Points on a hilly landscape, in no order, each with its height.
A climber steps from a point to whichever of its 5 nearest points has the largest rise for the distance, and stops where none of them is higher. Distance is the straight distance between rows; heights are no part of it.
lukug: |  48 |  26 |   2 |  -9 |  37 |   0 |  -3 |  19 | -27 |   5 |   2 | -47 |  -7 |  13 |   4 |  19 |  66 |  22 |   8 | -36 |  28 |  22 | -32 |  -1 |  (h 504)
Loni: | -24 |  -4 | -29 |  25 |  20 |  25 |  -1 | -39 | -15 |   0 |  38 | -24 |   0 | -19 |  45 |  13 |  26 |  22 |  32 |  29 |  26 | -28 |  -2 |  -8 |  (h 467)
kebin: | -35 |   9 | -19 |  43 | -24 | -29 |  -1 | -36 |   9 | -33 |   2 |   3 |  28 | -29 |  27 |   8 |  36 |   2 |  36 |  23 |  -9 |   4 |  15 | -14 |  (h 434)
tun: | -18 | -25 |  15 | -36 |  -4 |  11 | -12 | -32 | -30 |  24 |   8 | -19 | -50 | -36 |   7 |  48 | -42 | -12 |   2 |  26 |  24 |  26 |  -1 |   5 |  (h 535)
veb: | -18 |  23 | -31 |   5 | -10 |   2 |  26 |  18 |  17 |   8 |   3 |  35 |  71 |  31 |  -3 | -21 |  21 |  16 |   3 | -28 | -44 | -30 | -25 |   9 |  (h 354)
Zilob: |  -1 | -30 |  37 |   1 |   0 |  -5 |  -3 | -58 |  -5 |  23 |  22 | -10 | -37 | -18 |  24 |   7 | -32 |  16 |  20 |   7 |  14 | -10 |  14 |  -4 |  (h 452)
kip: | -19 |   7 | -25 | -48 |  27 |  24 |  19 |  16 |   1 |  -1 |  11 |  36 |  10 |  15 | -23 |  -1 |  22 | -40 |   8 |  20 |   4 | -23 |  15 |   8 |  (h 353)
Supu: |   0 | -27 |  47 |  18 |  -8 | -50 |  -6 | -24 |  29 | -12 |  12 |   2 | -13 |  -7 |  29 | -14 |   8 |   9 |  54 |  12 |  20 | -31 |  39 | -20 |  (h 267)
kubud: |  -9 | -22 |  11 | -31 |  33 | -25 |  10 |  27 |  -4 |  28 |  14 |  17 | -36 |   6 | -19 |  12 |  -4 | -40 |  27 |  -4 |  21 |  28 |  23 |  18 |  (h 308)
torag: | -37 |  20 | -12 | -30 |  17 |  -9 |   1 |  25 | -10 | -15 |  -1 |  21 |   4 | -16 |  -5 |  27 |  22 | -41 |  24 |  38 |  -1 |  -6 |   8 |  -6 |  (h 437)
Megir: | -38 |  -9 | -38 | -12 |   9 |  34 | -27 | -42 | -38 |  24 |  17 | -33 | -20 | -24 |   8 |  17 | -16 | -19 |  12 | -29 |  46 | -24 |   8 | -21 |  (h 427)
foru: |  50 |  23 |  48 |   9 | -14 | -10 |  -3 |  52 |  -4 | -11 |   6 |  -5 | -31 |  -3 |   1 |   9 | -12 |  16 | -12 |  -6 |  32 |  52 |  -7 |  -2 |  (h 512)
vibet: |  12 | -12 |  20 |  10 |  -1 | -35 | -12 | -38 |  -4 |   8 |  31 | -23 | -14 |  -9 |  19 |  20 |  14 |  25 |  43 |  19 |  29 |  -1 |  13 | -14 |  (h 411)
Vufuv: | -19 |  26 |  -6 | -24 |  23 |  16 |  16 |  38 | -21 |  -7 |   3 | -26 | -33 |  -8 | -10 |  10 |  59 | -26 |  36 |   3 |  48 |   6 |   2 |   1 |  (h 425)
rige: |  41 |  -8 |  56 |  20 |  -5 | -31 |  -5 | -32 |  28 |  -7 |  -6 |  17 |  27 |   9 |  19 | -11 |  -7 |  29 |  18 | -19 | -17 | -36 |  15 | -15 |  (h 419)
Poma: | -45 | -11 | -19 | 111 | -25 | -17 |   4 | -24 |  11 | -33 | -43 |  -7 |  20 |   1 |  34 | -40 |  38 |  -9 |  21 |  38 |  -3 |  -5 |  22 |  13 |  (h 212)
Kuri: |  15 |   3 | -35 | -37 |  16 |  39 |  28 |   4 |  13 |   7 |  23 |  16 |  45 |  32 | -36 |   2 |   3 |   3 | -20 |  -2 | -15 | -23 | -15 |  11 |  (h 684)
vakik: |  15 |   8 |  42 |  67 | -54 |  -7 |  -8 | -26 |  -9 | -15 | -32 |  -6 |  63 | -12 |   6 | -30 | -16 |  49 |  -6 |  -3 | -51 | -27 | -16 | -11 |  (h 624)
peko: |   8 | -60 |  -7 | -30 |  10 |  -4 |  27 | -29 |  52 |  31 |  22 |  38 | -28 |  36 |  -7 |  -8 | -38 |  -6 | -34 |  -9 | -30 |   7 |  -4 |   5 |  (h 606)
fovo: |   2 |  18 | -20 | -10 |  38 |  15 | -17 | -34 | -16 |  12 |  21 | -42 |  41 |   6 |  25 |  14 |  52 |  51 |   2 | -20 |   8 | -27 | -39 |  15 |  (h 337)
lan: |   5 | -13 |  51 |  60 |  29 | -48 |  -1 | -13 |  20 |   2 | -24 |  -8 |   8 |  35 |  16 | -26 |   8 |  30 |  17 |  -1 | -10 | -55 |  25 |  21 |  (h 235)
beme: |  11 |   0 | -24 | -24 |  32 |   8 | -10 |  -3 | -25 |  29 |  18 | -41 |  -4 |   9 | -22 |   6 |  17 | -20 |  12 | -53 |  36 |   6 |  11 |  -2 |  (h 389)
Povu: | -10 |  19 |  -3 | -42 |  16 |   0 |  -7 |  40 | -17 |  -6 | -12 |  -4 | -23 | -22 |   5 |  31 | -38 | -44 |  -9 |  59 |   3 |  16 |  -9 |  15 |  (h 682)
lidu: |  24 |  46 |   0 | -14 |  18 |  38 |   8 |  19 | -25 |  -4 |   9 | -47 | -18 | -12 |  -5 |  34 |  39 |  12 |   8 |   1 |  31 |  17 | -34 | -11 |  (h 589)
Vem: |  -5 |  24 |  14 |  68 | -28 | -15 |   7 |  -4 | -10 |  -2 | -16 |  -1 |  69 |  11 |  10 | -24 |  -6 |  39 |  -9 | -14 | -47 | -24 | -31 |   6 |  (h 481)
tediz: |   7 | -28 |  39 | -31 |   6 | -20 |  -1 |  43 |   5 |  16 | -11 |  -8 | -65 |  -4 |  -1 |  -1 | -42 | -21 | -11 |   7 |  26 |  53 |  10 |  37 |  (h 455)
Gekuf: |  50 |  31 |  24 |  16 | -10 | -45 |  -6 |  18 | -14 | -29 | -18 | -19 |  -5 |  -3 |  14 |  23 |  66 |  14 |  12 | -20 |  11 |  36 | -19 | -20 |  (h 401)
zir: |  21 |   4 |  -2 | -34 |   4 |  32 |  -1 |  71 |  22 | -23 |  65 |   4 | -12 | -14 |  -6 | -48 |   3 |  26 | -33 | -35 |  57 |  56 | -16 |   9 |  (h 416)
Diduf: |  45 |  12 |  -3 | -18 |  18 |  -2 |  14 |   0 |  -4 |   3 |  18 |   5 |  28 |  17 | -17 |  37 |   8 |   2 |   3 |  -1 |  -6 |  16 | -17 |  -3 |  (h 418)
ket: | -14 | -31 |   0 | -45 | -10 | -33 |  -6 |  -6 |  33 |   7 | -15 |  55 | -22 |   9 |  37 |   1 | -47 | -27 | -12 |  41 | -51 |   2 |   7 |  15 |  (h 421)
zuda: |   5 |  45 |  -7 | -39 |  14 |  52 |  30 |  47 |   7 | -16 |   1 | -11 | -22 |  10 | -30 | -23 |  40 | -21 | -32 |   8 |  35 |   5 |   7 |  18 |  (h 356)
domak: |  -5 |  12 |   8 |  -4 |  -9 |  -1 | -14 |   8 | -24 | -14 |   9 | -38 | -27 | -37 |   7 |  53 |   9 |  -1 |  29 |  56 |  30 |  25 |  -9 |  -9 |  (h 685)
kod: |   3 |  -2 | -37 |   3 | -38 |  -1 | -14 |   6 |  19 |  -5 | -10 |  40 |  57 |   6 | -31 | -13 |   0 |   1 | -12 |  -2 | -82 |  28 |  -5 |  -4 |  (h 456)
misan: | -11 |  -2 | -23 | -38 |  19 |  44 |  23 | -10 |  -6 |  15 |  20 |  27 |  30 |   8 | -16 |   9 | -12 |  -6 |   0 |  16 |  -3 | -39 |  -3 |   6 |  (h 488)
folo: | -18 |  12 | -40 | -27 |  24 |  39 | -14 | -32 | -37 |   9 |  21 | -55 |   2 | -10 |   0 |   9 |  59 |  10 |  19 | -11 |  39 | -31 |  -2 |  -7 |  (h 402)
vesa: | -21 | -25 |   0 |  -4 |  12 |  12 |  -4 | -54 | -21 |  36 |  24 |  -7 | -34 | -20 |   9 |  14 | -29 | -19 |  14 | -20 |  25 |  -3 |   9 |  -3 |  (h 503)
somam: |  32 |   2 | -11 |  -7 |  29 | -26 |  19 |   0 |  20 |  10 |  21 |  23 |  57 |  44 |  -3 |  -3 |  18 |  23 |  -5 | -34 | -20 |  -7 |  -6 |   7 |  (h 462)
fadi: |  19 | -22 |   7 | -35 |  10 |  -2 |  15 | -23 |   9 |  22 |  14 |  18 | -18 |   8 | -13 |  32 | -41 | -14 |  -9 |  10 |  -3 |  19 |  -1 |   4 |  (h 527)
Napal: |  -5 | -10 | -16 |   3 |   0 | -41 |  12 |  15 |  42 |   9 |   6 |  70 |  26 |  41 |  -4 | -23 |  -9 |  -9 |  12 | -18 | -46 | -10 |  21 |   1 |  (h 466)
Bil: |   8 | -55 |  -5 | -30 | -25 | -26 |   2 | -19 |  70 |  10 |   0 |  46 | -23 |  39 |   8 |   1 | -43 |   5 | -41 |  25 | -60 |  -2 | -14 |   6 |  (h 517)
Vedi: | -27 |  28 | -32 |   5 |  -1 | -30 |  17 | -14 |   5 | -20 | -10 |   9 |  60 |  -3 |  17 |  -4 |  56 |  14 |  27 | -34 | -28 | -18 | -33 |   3 |  (h 277)
Tik: |  74 |  -5 |  26 |   7 |  -5 |  21 |  -3 |  23 |  -8 |   5 |  23 | -23 | -43 |  -8 | -14 |   2 | -36 |  24 | -57 | -24 |  40 |  59 | -22 |  -7 |  (h 561)
vafe: | -24 |   0 | -10 | -20 |  13 |  34 | -13 |  71 |   0 |  -1 |  17 |  -9 | -58 | -19 |  -4 | -37 | -30 |  -7 | -10 | -48 |  56 |  44 |  24 |  36 |  (h 377)
mati: | -14 |  12 | -47 |  -8 | -21 |  -8 |  10 |   9 |  16 | -10 | -16 |  42 |  53 |   2 | -32 | -22 |  47 | -18 |   7 | -34 | -68 |  20 | -11 |  -4 |  (h 406)
Malo: | -16 |  14 |   2 | -14 |   9 |  43 | -10 |  31 | -37 |  11 |  11 | -45 | -51 | -22 | -15 |  23 |  -4 | -14 |  15 |  -5 |  50 |  25 |   3 |   0 |  (h 599)
maveg: | -40 |   4 | -27 | -20 |  26 |  53 |   4 | -31 | -38 |  11 |  20 |   9 |   7 |   3 | -10 | -24 |  19 | -16 |   8 | -10 |  27 | -53 |  26 |  -2 |  (h 329)
piges: | -12 |   0 | -33 | -40 | -14 |  49 |  -7 |  10 | -20 |  11 | -16 | -23 | -36 |   6 | -35 |   4 | -18 | -53 | -17 | -38 |  63 |  -1 |  22 | -11 |  (h 203)
mar: | -14 |  32 | -16 | -63 |  14 |  34 |   5 |  62 |  -6 | -19 | -22 |   3 | -17 |   1 | -13 |  -7 |  -1 | -47 | -30 |  63 |  12 | -14 |  13 |  21 |  (h 473)
ripos: |  27 |  17 | -22 | -15 |  13 |  -1 |  12 |  60 |  38 | -27 |  -6 |   8 |   2 |  16 | -33 |   6 |  -8 | -19 | -43 |  20 | -10 |  28 | -22 |  -8 |  (h 428)
gul: |  12 |   9 |  -6 |  25 | -28 | -50 | -20 | -44 |   0 | -31 | -19 | -25 |  37 | -23 |  22 |   2 |  75 |  34 |  27 | -19 | -17 |  11 | -21 | -23 |  (h 477)
monu: | -43 | -10 |   0 |  84 | -39 | -10 | -15 | -31 |   8 | -41 | -25 |  13 |  12 | -39 |  27 | -22 |  -5 |  -7 |  14 |  50 | -22 | -12 |  31 |  -4 |  (h 293)
Sakab: | -10 | -29 |  39 |  39 |  29 |  -6 |  31 | -43 |   4 |  29 | -11 |  11 | -36 |  17 |  19 | -16 | -32 |   9 |  -3 |  -9 | -17 | -33 |  12 |  21 |  (h 572)
veku: |  -4 | -37 | -38 | -60 |  19 |  45 |   3 |   5 |  24 |   7 |  -6 |  -5 | -36 |   8 | -39 |   5 | -33 | -41 | -60 |  25 |   1 |   3 | -11 |  10 |  (h 443)
Ropas: | -22 |   8 |  -2 |  37 | -42 |   9 |  -5 | -29 | -14 |  -5 | -10 |  19 |  58 | -34 | -23 | -38 |  18 |  23 |  -1 |  -4 | -85 |  26 | -15 |  -4 |  (h 375)
Zub: |  64 |  -5 |  43 |  -3 | -28 | -25 | -16 | -25 |  -6 | -14 |  -2 |  -4 |  15 |  -8 |  10 |  29 |  13 |  30 |  12 |   5 |  -1 |   1 |   0 | -22 |  (h 534)
Guzok: | -26 | -22 | -38 |   3 |   6 |  18 | -19 |   9 | -30 |  16 |  23 | -66 | -42 | -19 |   7 |  16 |  36 |   7 |  50 |  14 |  63 |  24 |  11 | -22 |  (h 287)
Povi: |  18 |  -9 |   7 |  17 | -33 | -22 |   7 | -10 |  38 |  -2 |  -7 |  56 |  37 |  30 |  -3 | -17 | -34 |  20 |  -8 | -11 | -58 | -12 |   7 | -10 |  (h 420)
sasis: |  12 |  53 |  -9 | -48 |  -3 |  79 |  11 |  40 |  11 | -28 |   7 | -24 | -21 | -13 | -28 | -22 |  -9 |  -2 | -80 |  45 |  30 |  -3 |   1 |   9 |  (h 471)
Seb: |   2 | -18 |  50 |  30 | -12 |  -9 |  24 | -34 |  21 |   7 | -18 |  31 | -10 |   2 |  27 |  -3 | -46 |  21 |   1 |  10 | -31 | -37 |   6 |   2 |  (h 429)
Zike: |  36 |   2 | -14 | -24 |  29 |  30 |  22 |  34 |  15 |  -4 |  12 | -18 | -16 |  19 | -44 |   8 | -10 | -19 | -37 |  -9 |  23 |  27 | -12 |   0 |  (h 380)
feb: |  18 | -14 | -18 |  -3 |  -5 |  39 |  -3 |  32 |  28 | -17 |  22 | -31 | -42 | -13 | -42 | -31 | -51 |   0 | -89 | -46 |  55 |  29 | -31 | -21 |  (h 609)
lekiz: |   1 | -33 | -28 | -39 | -20 | -64 | -30 |  22 |  52 |   2 | -27 |  44 | -17 |  21 |  10 | -16 | -27 | -42 | -12 |  30 | -60 |  16 |  24 |   7 |  (h 431)
mer: |  22 |  -9 |   3 |  -4 | -14 |  12 | -26 |  -3 | -40 |  25 |  -4 | -53 | -49 | -10 |  -8 |  34 | -32 |   7 |  -3 | -41 |  43 |  41 |  -5 | -12 |  (h 549)
Vif: |  47 |  -9 |  -9 | -23 |  -6 |   2 |  13 |  -6 |  22 |  -3 |   4 |  26 |  23 |  16 | -26 |  36 | -32 |   3 | -27 |  17 | -26 |  17 | -26 |  -1 |  (h 465)
zifus: | -25 |   8 |  19 |  56 | -41 |  -2 |   4 | -16 |  -4 | -11 | -26 |  26 |  25 | -15 |  10 |  -2 | -47 |  19 |   1 |  24 | -52 | -26 |  -3 |  -6 |  (h 436)
Leg: |  25 |  45 | -21 | -27 |  15 |  52 |   6 |  27 | -11 |   7 |   2 | -50 | -24 |  20 | -27 | -32 |  51 |  -4 | -33 | -57 |  55 |  11 |   0 |   6 |  (h 341)
nif: |   1 |  14 |  12 |  34 |  10 |  -1 |  18 | -29 |  -7 |   9 |  17 |   1 |  39 |   4 |  18 |  11 | -13 |  42 |   6 |   1 | -15 | -35 | -16 |  11 |  (h 376)
reput: | -36 |  -7 |  18 |  31 | -14 | -10 |  13 |   0 |  11 |   1 | -27 |  64 | -13 |   9 |  24 | -12 | -52 |  -4 |  -3 |  32 | -50 | -33 |   0 |  15 |  (h 694)
vavan: |  10 |  36 |  10 | -27 |  13 |  46 |  -4 |  61 |  -5 | -11 |  21 | -21 | -31 | -31 |   1 |  -9 | -27 |   4 | -31 |  17 |  39 |  39 | -16 |  17 |  (h 511)
Norit: | -48 | -29 |  -6 |  41 |   4 |  22 |  22 |  37 | -35 |  29 | -49 |  54 |  -5 |  65 | -11 | -19 | -22 | -25 |  11 |  32 | -34 | -55 | -40 |  20 |  (h 48)
bafi: |  45 |   5 |   6 |  -8 |  22 |   3 |  -1 |   2 | -23 |  20 |  21 | -32 | -22 |   7 | -21 |  29 |   5 |   2 |   2 | -25 |  28 |  36 |  -4 |  -5 |  (h 487)
Zise: |  10 | -10 |  21 | -28 |   5 |   9 |  -7 |  12 | -17 |  21 |   0 | -26 | -53 | -17 | -19 |  30 | -43 | -19 | -12 |   2 |  31 |  48 |  -4 |  13 |  (h 537)
velup: |   3 |  11 |  19 |  54 | -30 | -37 |  -7 | -32 |   7 | -23 | -17 |  -1 |  52 | -10 |  15 | -26 |  29 |  33 |  16 | -19 | -37 | -17 |   9 | -18 |  (h 468)
gurim: |  22 | -28 |  70 | -35 | -25 | -33 | -10 | -21 |  10 |   3 |   0 |  -7 | -37 | -20 |  10 |  19 | -24 |  -5 |  30 |  22 |  17 |   5 |  21 | -11 |  (h 372)
Vidar: |  35 |   1 |  -9 | -18 |  41 |  -7 |  23 |  43 |  20 |   2 |  14 |  -1 |  -4 |  37 | -29 |   0 |  24 | -18 | -10 | -30 |  15 |  34 |  -1 |   1 |  (h 373)
Mem: | -35 |  23 |  -7 |  57 | -21 | -10 |  16 |  -6 |  -3 | -10 | -11 |  20 |  52 |  -1 |  15 | -10 |   0 |  22 |   9 |   3 | -45 | -28 | -13 |  -2 |  (h 355)
Kadur: | -18 |  -7 |  24 | -13 | -13 | -35 |  -4 | -17 |   3 |   1 |   1 |  30 |  -9 | -24 |  18 |  29 | -25 | -14 |  25 |  42 | -10 |  -2 |  18 |  -8 |  (h 433)
vanuv: | -42 |   6 | -20 | -44 |  24 |  29 |   9 |  -1 | -34 |  -1 |  13 |  12 |  -9 |  -2 | -16 |  -9 |  53 | -36 |  24 |  22 |  41 | -33 |  23 |   1 |  (h 283)
gota: |  50 |  12 |   3 |   5 | -10 | -24 | -11 |  59 |  43 | -35 | -12 |  15 | -12 |  -6 |  -8 | -10 | -32 |  -7 | -64 |  21 | -10 |  50 | -15 |  -9 |  (h 461)
dimo: |   2 | -31 |  33 |  -7 |  -8 |  -4 | -20 |   3 | -35 |  25 |  -1 | -43 | -75 | -22 |  -5 |  26 | -23 |  14 |  32 |  -6 |  44 |  45 |  19 |   2 |  (h 648)
bipib: | -24 | -48 | -21 | -38 |  -7 |  17 |   2 |  16 |  19 |  16 | -19 | -36 | -57 |   2 | -23 |   0 | -47 | -50 | -75 | -24 |  26 |  44 | -11 |   3 |  (h 524)
nat: |  17 |  16 |  13 |  32 | -10 | -36 |   6 | -14 |   7 |  -2 |  -1 |  16 |  70 |  21 |  13 | -14 |   8 |  44 |  -5 | -32 | -40 | -20 | -14 |   4 |  (h 396)
natum: | -26 |  -2 | -46 | -31 | -10 |  -5 | -19 |  19 |  16 |  -8 | -16 |  55 |  18 |  -3 |   8 |   7 | -24 | -33 |  -8 |  36 | -63 |  -5 |   4 |   6 |  (h 342)
diz: | -33 | -13 |  -9 |  69 |  47 |  10 |   3 | -31 | -13 |  12 |  16 | -16 | -13 |   9 |  29 | -16 |   2 |  11 |  14 |   8 |  26 | -47 |  10 |  15 |  (h 359)
mun: | -15 |   8 |  12 |  90 | -13 | -33 | -25 | -13 |  18 | -14 | -40 | -39 |  50 |  18 |  37 | -26 |  48 |  54 |  -7 |   4 |  -3 | -19 | -24 |  32 |  (h 234)
palo: | -31 |  -2 |  19 |  85 | -14 | -36 |  11 | -11 |   7 | -19 | -30 |  18 |  14 |   7 |  15 | -27 |   1 |  10 |  19 |  11 | -28 | -37 |  21 |  -1 |  (h 398)
sud: |   0 |  17 | -13 |   4 | -32 |   2 |   3 | -10 |   3 | -14 |  -5 |  28 |  61 |  -2 |  -6 |  30 | -20 |  14 |   0 |   6 | -52 |   5 | -19 |  -7 |  (h 525)
Ribat: | -38 |   5 |   5 |  54 |   7 | -30 |  16 |   8 |  12 |   0 | -11 |  54 |  10 |  21 |  11 | -29 |  -7 |  -5 |  23 |   3 | -42 | -33 |  19 |   7 |  (h 664)
riz: | -10 |  -7 | -16 | -23 |  22 |  36 |  15 | -29 | -20 |  20 |  26 |   8 |  -2 | -15 |  -2 |  30 | -27 |  -5 |   9 |  11 |   2 | -14 |  -5 |   5 |  (h 647)
luf: | -41 |   1 |  -4 |  79 |   5 | -18 |  24 |  24 | -21 |  18 | -36 | -10 |  40 |  38 |  -2 | -18 |   8 |   5 |  10 |  21 | -19 | -51 | -27 |  22 |  (h 183)
poso: |  13 |  11 |  12 |  22 | -38 | -28 | -16 | -28 | -13 | -31 | -13 |   0 |  39 | -29 |  -2 |  20 |  22 |  13 |  11 |   2 | -36 |  17 |   3 | -24 |  (h 668)
mok: |   7 | -20 |  49 | -31 | -33 | -44 | -22 | -14 |  35 | -12 | -31 |  35 |  -4 | -20 |  12 | -13 | -34 | -27 |  17 |  10 | -38 |  -6 |  36 | -18 |  (h 328)
gadup: | -11 | -29 | -26 |   7 |  12 |  -9 | -39 | -30 | -30 |  37 |  23 | -62 | -37 | -13 |  13 |  15 |   1 |  14 |  34 | -29 |  52 |   9 |  20 | -26 |  (h 350)
Mefug: |  -1 | -19 |  12 |  -4 |  34 | -16 |  22 | -31 |   9 |  30 |  26 |  31 |  -9 |  12 |   4 |  -2 | -28 |  -5 |  14 | -14 |  -1 | -10 |  14 |   9 |  (h 438)
ris: |  55 |  -3 |  30 |  13 | -23 | -59 | -34 | -31 |   1 | -27 | -16 | -19 |  45 |  -9 |  22 |  -8 |  76 |  38 |  17 | -31 | -14 |  -9 |  -5 | -22 |  (h 415)
ligub: | -19 |  29 | -26 | -42 |  11 |  35 |  34 |  -1 |  -4 |  -2 |  12 |  22 |  43 |  20 |  -9 |  -4 |  47 |  -4 |   6 |   2 |  -8 | -44 |   4 |  11 |  (h 360)
nad: |   1 |  50 |   6 | -36 |  -1 |  51 |   7 |  70 |   5 | -23 |  39 |  -6 | -21 | -23 |  15 | -26 |  11 |  15 | -18 | -14 |  52 |  40 | -16 |  14 |  (h 469)
Gunu: |  80 | -12 |  53 |  -7 | -48 | -12 | -37 |   0 |  -5 | -37 | -40 |   3 |  26 | -33 | -16 |   1 |  29 | -16 |  -1 | -18 | -22 |  18 |  11 | -43 |  (h 459)
bifi: |  11 | -30 |  64 |  60 |  17 | -17 |   3 | -42 |  15 |   2 | -26 | -21 | -16 |  18 |  23 | -26 | -14 |  32 |  11 |  -2 |   0 | -61 |  14 |   8 |  (h 326)
semet: | -31 |  -8 |  -4 |  20 | -14 | -16 |  -5 | -29 |   0 | -19 |  22 |  -3 |  -7 | -31 |  37 |  30 |  10 |   2 |  39 |  62 |  30 |  -1 |  16 | -14 |  (h 560)
lef: | -33 |  -2 |   5 |  17 |   8 |  24 |  22 | -15 |  -8 |  14 |   6 |  42 |   0 |   1 |  19 |   6 | -45 |   9 |  -5 |  28 | -27 | -35 | -14 |  13 |  (h 491)
Pifaf: |  22 |  26 |  -8 |   0 |  15 |  34 | -10 |  55 | -18 |  14 |  14 | -43 | -34 |   6 |  -5 | -27 |  22 |  10 |  -8 | -77 |  58 |  39 |  -2 |  -5 |  (h 413)
labur: | -15 |  21 | -12 |  62 | -29 | -19 |  -2 | -35 |   0 | -23 | -10 | -15 |  60 | -20 |  37 |  -6 |  36 |  53 |  11 |  -5 | -23 | -20 | -27 |  -1 |  (h 352)
kesik: |  62 |   5 |   6 |  -2 |  32 | -11 | -28 |  -2 | -37 |  27 |   9 | -53 |  -4 |  20 |  -4 |  20 |  37 |  32 | -14 | -48 |  31 |  31 | -23 |  -6 |  (h 439)
gasut: | -47 |  10 | -16 |  35 |  -3 | -39 |  10 | -10 |  10 | -17 |   3 |  31 |  27 |  -9 |  24 | -11 |  35 |  -6 |  40 |  -5 | -21 | -18 |  13 |  -6 |  (h 397)
Lol: | -11 |  19 |  -8 | -38 |  33 |  31 |  15 |  53 |  -6 |   6 |   6 | -11 | -29 |  12 | -33 | -16 |  27 | -42 |   0 |  -9 |  46 |   9 |  25 |  14 |  (h 290)
fekod: |   9 |   8 | -18 |   4 |   1 |  26 | -20 |  32 | -39 |  26 |  -2 | -57 | -41 |   3 | -13 |   9 |  -4 |  -1 |   7 | -68 |  59 |  28 |   4 | -18 |  (h 484)
Vapi: | -28 | -26 | -35 | -84 |   5 |  55 | -10 | -14 | -25 |  13 | -17 |  13 | -35 |   2 | -21 | -11 | -30 | -60 | -50 |  34 |  19 | -18 |   8 |  11 |  (h 379)
sut: |   1 |   6 | -42 | -54 |   3 |  39 |   3 |  41 |  17 | -20 | -14 |  16 |   8 |  17 | -32 |  15 | -12 | -29 | -39 |  60 | -20 | -18 | -11 |  11 |  (h 351)
difav: | -42 |   0 |   1 |  27 | -30 | -12 | -28 | -23 |  -3 | -16 | -21 |  28 |  23 | -49 |   3 | -25 | -14 |  -8 |   9 |  34 | -71 |   4 |  26 |  -5 |  (h 325)
zagu: |  17 |  38 | -17 | -15 |  -1 |   4 |  14 |  20 |  -6 | -30 | -17 |   6 |  36 |   3 | -18 |  43 |  19 | -14 |  -1 |   9 | -22 |  19 | -23 |  -7 |  (h 442)
Zimup: |  24 | -13 |  32 | -17 | -39 | -25 | -21 | -21 |  26 | -13 | -25 |  39 |  21 | -11 |  -4 |   0 | -42 |  -5 |  -4 |  15 | -56 |   5 |  21 | -25 |  (h 374)
Mobu: |   8 | -12 |  23 |  30 |  32 | -36 | -10 | -40 |   6 |  19 |  20 | -14 |   1 |  14 |  28 | -15 |  14 |  39 |  23 | -14 |   9 | -28 |  20 |   4 |  (h 284)
Nila: | -18 | -26 | -22 | -27 |   6 | -11 |  -7 | -10 |  -7 |  39 |   7 | -16 | -29 |  10 |  -9 |   6 | -20 | -42 |   8 | -71 |  44 |  16 |  22 |  -6 |  (h 279)

Call two points neighbours if one is among the 5 nearest of the other. Go from one point of each pair to the other, from neighbour to neighbour, staying as high as possible. Name the lowest point that can't be avoided.
reput and Malo: lef
vakik and poso: velup
vakik and Malo: Vif
riz and Kuri: misan
dimo and domak: Malo
riz and peko: fadi
